Points on a hilly landscape, in no order, each with its height.
From any point a ball rolls to the lowest of the 2 points nearest to it. It stops when none of these is lower. Distance is the straight distance between rows; heights are no part of it.
k_429: 133	114	105	106	82	125	79	82	126	152	73	85	76	69	123	105	128	100	104	86	112  h=25.2
k_712: 122	92	106	108	92	71	119	97	121	117	80	64	87	80	115	115	89	91	120	79	114  h=48.0
k_822: 97	132	98	118	114	95	170	84	69	89	111	94	114	131	89	93	49	93	71	106	68  h=50.6
k_576: 110	80	80	99	110	68	132	105	110	68	98	105	138	122	106	76	102	96	114	104	106  h=33.6
k_757: 111	88	90	119	140	104	104	75	102	54	84	118	123	111	124	79	103	129	125	97	89  h=50.5
k_849: 111	78	100	93	123	133	81	76	93	48	86	134	105	101	116	86	108	122	112	120	104  h=41.7
k_947: 110	66	105	100	100	87	88	87	111	70	67	94	101	84	124	108	108	106	137	84	114  h=21.6
k_256: 85	119	104	99	108	109	43	94	111	103	94	100	80	81	111	106	111	141	105	91	91  h=14.1
k_949: 114	78	87	104	123	106	91	128	113	63	107	106	130	117	114	68	111	108	91	113	94  h=33.7
k_646: 110	73	84	104	112	82	107	122	116	76	100	102	123	118	108	73	110	98	107	105	99  h=31.7
k_30: 86	119	109	110	118	118	68	100	92	138	112	108	55	77	71	94	136	97	85	91	96  h=55.5
k_768: 101	123	89	117	139	100	66	92	105	75	119	90	100	102	103	73	100	145	79	104	74  h=27.4
k_184: 93	102	91	90	98	84	150	72	76	97	82	128	59	104	74	102	63	99	129	73	99  h=51.6
k_818: 122	93	102	121	108	55	121	99	118	97	82	69	82	92	110	113	83	100	137	71	116  h=49.0
k_884: 103	71	90	81	94	112	114	130	96	84	113	113	135	124	95	74	114	79	86	123	103  h=26.0
k_304: 71	130	105	90	82	124	39	102	106	125	92	113	91	81	104	104	144	118	81	115	106  h=18.7
k_393: 105	98	87	111	116	99	118	148	101	125	130	90	89	121	69	90	119	81	87	108	101  h=41.8
k_875: 103	121	100	122	116	87	97	127	101	124	146	61	74	105	81	117	98	85	92	94	110  h=42.6
k_335: 101	117	115	89	77	133	54	89	109	123	66	107	76	67	122	114	135	109	102	100	111  h=54.8
k_97: 88	106	108	104	98	84	65	128	116	125	131	83	128	104	105	104	116	86	71	108	91  h=47.3
k_318: 122	121	104	106	84	113	71	110	139	151	83	76	87	74	122	99	135	106	92	99	108  h=30.3
k_687: 103	82	77	84	89	77	147	94	103	72	92	123	123	114	96	89	94	98	125	100	106  h=35.7
k_927: 97	94	86	80	67	92	151	128	113	131	91	123	89	108	70	104	116	63	106	100	123  h=76.9
k_416: 121	92	69	111	110	41	140	135	125	94	114	83	102	123	85	89	101	88	118	104	117  h=39.5
k_747: 81	96	98	74	74	114	149	89	70	93	91	141	116	118	78	104	83	81	107	108	98  h=41.5
k_466: 117	111	88	106	96	55	147	104	110	107	87	77	52	97	82	113	83	89	133	79	126  h=50.8
k_791: 97	101	84	99	105	94	156	108	86	93	107	107	122	125	76	87	73	89	89	103	89  h=50.0
k_121: 86	93	94	75	82	113	146	79	71	110	86	148	84	104	70	111	81	83	115	93	105  h=45.5
k_216: 94	80	108	80	69	99	130	74	87	98	60	116	86	81	95	123	80	81	133	77	111  h=52.0
k_54: 96	94	93	104	97	84	145	89	85	80	103	107	131	124	105	96	59	91	102	92	85  h=52.4
k_477: 89	82	102	90	107	141	78	87	81	94	96	131	80	92	88	94	117	116	99	105	101  h=50.3
k_642: 115	101	119	110	79	81	102	94	116	128	87	70	101	75	120	125	81	79	102	84	103  h=45.9
k_630: 115	91	88	109	110	72	114	151	113	113	133	78	111	126	82	88	107	77	84	109	107  h=43.6
k_211: 136	90	108	94	67	118	83	117	136	128	74	88	108	79	126	101	132	86	101	105	120  h=79.2
k_510: 92	110	100	111	100	97	142	130	83	124	135	105	124	137	76	92	80	71	70	108	91  h=25.3
k_168: 83	88	110	89	104	123	73	70	90	78	93	111	101	84	106	109	87	114	106	89	86  h=36.9
k_6: 77	119	105	88	103	130	52	84	85	65	113	112	123	105	116	89	98	147	84	120	80  h=24.7
k_749: 92	122	120	111	91	69	77	95	113	133	121	62	107	90	107	133	81	89	85	89	86  h=39.4
k_820: 102	72	108	77	70	101	119	65	90	71	63	118	100	90	108	118	89	91	144	88	120  h=53.3
k_940: 97	126	97	109	107	86	157	107	79	98	119	96	114	134	80	98	54	81	84	104	81  h=46.8
k_449: 132	90	93	92	68	78	138	116	127	133	70	83	95	89	108	108	105	79	118	93	127  h=78.1
k_590: 109	100	96	120	150	121	109	67	86	59	78	117	106	102	117	73	112	132	103	108	87  h=52.3
k_604: 113	100	87	89	64	78	151	116	116	144	77	99	81	92	87	112	108	72	114	94	124  h=77.6
k_877: 96	93	100	94	132	148	92	84	79	108	101	133	63	93	80	78	105	112	86	100	85  h=53.6
k_989: 59	128	116	102	106	127	80	80	76	121	127	125	108	95	83	100	107	96	67	99	78  h=68.5
k_115: 120	107	102	106	100	97	73	118	127	131	92	71	78	76	102	101	129	106	98	90	110  h=33.8
k_59: 81	101	121	78	82	144	52	74	81	89	92	125	92	86	98	116	112	110	103	112	105  h=53.5
k_396: 120	107	97	132	127	62	92	115	116	97	130	46	71	98	100	116	93	99	105	92	108  h=38.4
k_535: 110	97	107	105	94	91	53	113	129	94	90	84	104	88	122	108	119	120	101	101	103  h=13.0
k_657: 85	110	116	77	74	134	49	79	94	103	71	120	89	72	114	118	119	113	110	106	115  h=55.9
k_301: 95	101	99	92	97	101	140	106	82	74	119	97	158	124	116	79	62	81	69	114	78  h=42.7
k_923: 77	97	113	100	97	130	99	95	78	121	113	123	100	96	82	102	103	90	80	95	87  h=72.3
k_288: 119	77	77	113	116	37	117	134	128	81	107	81	126	123	114	84	109	92	120	105	114  h=38.3
k_918: 100	109	96	111	148	135	82	60	89	56	88	117	98	96	121	79	103	148	86	118	83  h=54.6
k_296: 77	112	111	85	93	125	54	61	83	70	102	115	113	95	113	105	85	134	102	101	86  h=31.3
k_326: 122	80	83	126	131	51	96	122	129	80	120	74	121	120	116	85	97	100	107	101	99  h=36.8
k_728: 133	108	105	103	84	113	87	78	116	135	57	79	64	62	128	109	111	104	120	78	114  h=19.1
k_82: 97	82	109	94	112	114	84	57	82	85	70	123	63	72	105	109	86	120	121	79	95  h=44.4
k_538: 91	123	98	100	113	99	171	75	68	73	93	100	136	117	107	94	53	96	74	110	69  h=55.6
k_370: 101	79	102	86	80	110	97	128	103	107	113	103	138	114	101	103	113	71	84	113	104  h=21.0
k_94: 83	85	117	85	77	122	91	99	84	95	114	111	139	106	104	106	100	79	90	108	97  h=28.1
k_950: 122	108	104	118	98	62	113	139	118	138	129	59	99	112	94	123	94	51	88	108	108  h=38.2
k_659: 91	113	100	109	86	73	142	133	95	125	130	97	119	134	73	113	75	66	87	107	97  h=31.0
k_181: 133	89	96	100	71	109	116	113	132	145	69	79	101	84	116	101	121	78	105	99	123  h=78.6
k_738: 105	100	102	98	101	128	58	103	113	123	70	112	64	68	106	102	138	112	98	93	112  h=52.6
k_378: 94	118	96	108	140	135	90	70	77	76	95	115	90	92	101	75	96	142	68	119	68  h=57.4
k_148: 118	85	113	107	94	80	82	82	123	93	66	81	98	76	133	112	86	110	128	76	107  h=17.7
k_589: 92	81	120	89	85	120	81	65	83	92	77	109	85	71	109	120	88	109	116	84	100  h=41.0
k_339: 117	100	87	130	145	67	74	112	115	78	138	64	106	118	108	82	100	125	93	100	86  h=33.5
k_797: 107	77	95	98	115	130	67	109	103	70	90	128	103	101	105	83	123	119	108	108	102  h=39.7
k_367: 109	124	93	129	144	87	84	93	99	76	135	64	109	112	106	71	95	131	83	106	77  h=31.1
k_269: 112	70	82	81	90	108	115	117	103	55	96	116	138	127	103	74	117	91	107	122	111  h=28.9
k_783: 84	98	107	103	93	112	128	109	85	130	105	117	97	105	69	106	98	68	92	95	95  h=74.6
k_461: 108	105	111	116	95	68	104	110	110	122	111	58	101	90	107	131	70	82	96	86	100  h=43.2
k_11: 104	120	94	130	114	73	134	106	90	106	129	66	67	123	85	129	54	85	109	90	109  h=41.3
k_249: 107	76	97	109	117	90	96	87	102	55	98	107	136	113	129	90	93	112	123	101	101  h=49.1
k_641: 97	122	103	101	99	94	45	104	127	108	83	83	85	79	123	100	122	141	105	101	101  h=6.5
k_391: 90	87	80	78	81	100	153	93	91	82	94	131	123	113	86	95	85	90	109	107	102  h=38.1
k_214: 95	97	119	79	89	156	65	72	69	72	101	136	107	96	99	107	103	115	97	123	100  h=56.0
k_17: 101	70	93	67	86	127	130	67	74	61	72	144	92	109	87	84	109	108	126	121	116  h=45.3
k_349: 101	109	94	107	104	85	159	72	81	59	95	102	144	123	117	87	59	106	94	107	80  h=54.5
k_38: 93	106	96	104	131	133	89	94	76	125	112	121	48	91	67	87	126	101	87	94	89  h=57.1
k_544: 79	119	120	118	105	94	96	106	82	124	139	95	117	104	82	105	81	83	76	91	80  h=27.5
k_585: 97	123	110	126	115	95	90	123	98	141	133	77	72	91	76	110	122	81	73	93	108  h=42.5
k_892: 121	91	109	100	90	99	90	76	116	114	56	82	80	66	125	113	95	105	127	74	118  h=12.8
k_607: 114	98	102	103	112	106	77	94	107	120	72	92	45	64	103	103	118	109	112	84	109  h=50.2
k_487: 89	78	110	82	74	107	125	97	86	95	103	104	139	110	99	110	75	73	104	103	100  h=34.2
k_518: 110	95	86	112	104	57	142	96	108	93	95	87	74	103	91	104	79	98	138	79	113  h=50.1
k_166: 109	99	114	84	73	100	42	126	131	102	100	81	127	95	135	107	129	94	79	125	106  h=80.1
k_431: 106	126	80	106	95	57	164	102	100	105	94	102	43	106	70	120	74	95	136	75	117  h=51.8
k_233: 89	121	115	112	104	74	77	109	99	124	143	73	111	99	95	116	86	93	78	91	85  h=35.2
k_492: 88	86	104	84	79	104	139	103	76	83	112	108	157	134	108	98	69	75	86	112	91  h=38.5
k_468: 108	81	118	86	72	102	78	87	110	82	81	86	124	80	131	123	94	105	118	98	113  h=55.4
k_941: 93	100	75	75	96	95	158	56	76	87	79	150	72	105	78	95	75	106	122	94	94  h=49.4
k_495: 118	102	97	129	126	71	72	119	131	99	110	59	81	93	102	103	112	120	106	96	102  h=36.7
k_73: 58	144	100	99	99	92	41	115	116	139	106	83	91	97	105	94	137	131	85	117	91  h=7.8
k_859: 87	98	112	81	79	105	142	81	75	125	73	124	81	92	84	124	72	76	121	83	101  h=49.3
k_862: 106	74	119	82	61	105	102	88	104	76	65	101	112	87	121	120	96	89	130	98	121  h=54.4
k_731: 67	145	110	106	79	107	51	101	123	146	97	99	100	79	111	100	145	111	80	114	101  h=18.3
k_5: 99	100	97	116	117	101	99	130	107	127	124	90	82	98	71	95	121	86	82	94	104  h=39.6
k_160: 55	142	101	98	103	101	45	100	103	120	123	95	112	110	101	89	121	127	82	116	83  h=16.8
k_342: 80	122	108	82	89	138	40	91	85	67	104	124	115	104	111	100	116	134	97	132	102  h=17.6
k_665: 104	96	100	104	97	77	95	144	116	122	130	76	117	109	96	102	107	73	76	112	96  h=45.2
k_961: 82	96	87	91	82	100	151	127	89	123	105	127	103	117	68	101	104	70	92	101	107  h=76.0
k_780: 109	101	97	111	120	102	86	120	115	128	108	85	65	85	85	98	126	103	95	88	109  h=36.6
k_721: 114	109	85	134	117	59	124	118	103	103	131	56	74	115	93	119	77	87	118	90	111  h=39.8
k_436: 90	86	114	81	97	158	101	71	65	67	98	132	112	104	92	89	96	104	90	123	97  h=58.6
k_962: 104	81	96	95	109	95	64	122	120	75	120	98	129	113	120	82	108	110	81	113	89  h=35.6
k_15: 102	84	76	75	97	103	148	69	80	71	79	150	86	104	85	86	99	111	125	100	107  h=47.2
k_64: 78	119	106	85	93	133	31	103	103	95	93	122	97	94	111	106	129	135	94	126	103  h=9.6
k_972: 69	127	112	96	110	140	75	76	77	102	116	120	113	104	91	87	98	119	61	108	71  h=64.2
k_134: 100	93	101	95	110	117	70	79	93	100	76	109	54	70	104	102	105	118	117	75	98  h=47.5
k_314: 98	116	96	121	109	81	148	111	85	109	124	88	89	130	74	107	67	83	98	93	94  h=43.7
k_970: 97	97	130	77	61	121	66	69	96	90	82	97	111	78	126	133	92	98	111	99	115  h=57.0
k_255: 120	91	91	121	128	61	74	135	128	94	123	67	101	104	108	90	113	111	97	99	96  h=35.3
k_196: 104	83	92	99	101	116	51	124	111	63	99	108	124	103	120	87	125	128	93	117	104  h=37.5
k_617: 95	81	105	99	103	102	96	83	96	59	102	105	137	110	121	95	75	114	98	100	86  h=47.9
k_756: 105	104	101	106	91	65	129	134	103	125	114	77	103	113	89	116	81	70	100	99	102  h=35.1
k_583: 97	82	96	96	90	84	125	113	109	105	85	99	98	98	92	104	103	85	115	93	110  h=42.8
k_684: 82	122	94	102	121	112	50	86	98	91	112	101	89	97	99	86	100	151	94	103	78  h=22.0
k_91: 85	119	111	105	98	114	68	105	106	145	107	100	79	78	87	102	133	92	78	90	106  h=52.5
k_778: 98	75	98	92	114	120	101	96	84	104	84	120	77	90	87	94	108	97	108	92	99  h=47.4
k_578: 97	87	106	96	104	105	107	94	92	64	115	96	156	121	124	83	75	95	78	106	82  h=46.1
k_321: 107	85	80	94	95	63	141	131	115	106	101	96	94	116	80	95	102	89	109	94	111  h=40.8
k_762: 102	71	99	82	104	131	105	76	84	52	83	128	110	105	102	81	102	108	122	117	107  h=43.4
k_330: 95	79	91	97	96	99	124	92	93	101	85	115	83	97	83	99	91	96	117	84	102  h=44.8
k_795: 88	118	101	93	122	153	78	76	82	87	110	124	98	97	97	76	107	131	64	115	78  h=60.6
k_493: 130	86	109	86	66	108	67	122	130	104	79	86	126	83	132	108	126	95	95	115	119  h=79.6
k_522: 113	126	102	130	105	70	94	130	116	138	144	49	84	105	95	127	108	63	85	105	107  h=40.4
k_559: 83	116	108	106	96	101	67	119	109	129	115	93	103	93	96	104	131	98	74	96	96  h=49.8
k_498: 104	119	80	100	96	67	160	82	85	100	96	116	48	108	66	104	66	100	127	76	102  h=52.9
k_347: 90	104	111	108	112	106	114	116	81	113	137	98	128	119	86	94	85	80	63	107	83  h=14.9

Where does a ball stop that starts at each point below?
k_604 | k_370
k_468 | k_646
k_738 | k_64
k_498 | k_646
k_436 | k_646
k_378 | k_370
k_466 | k_347
k_970 | k_64
k_875 | k_347
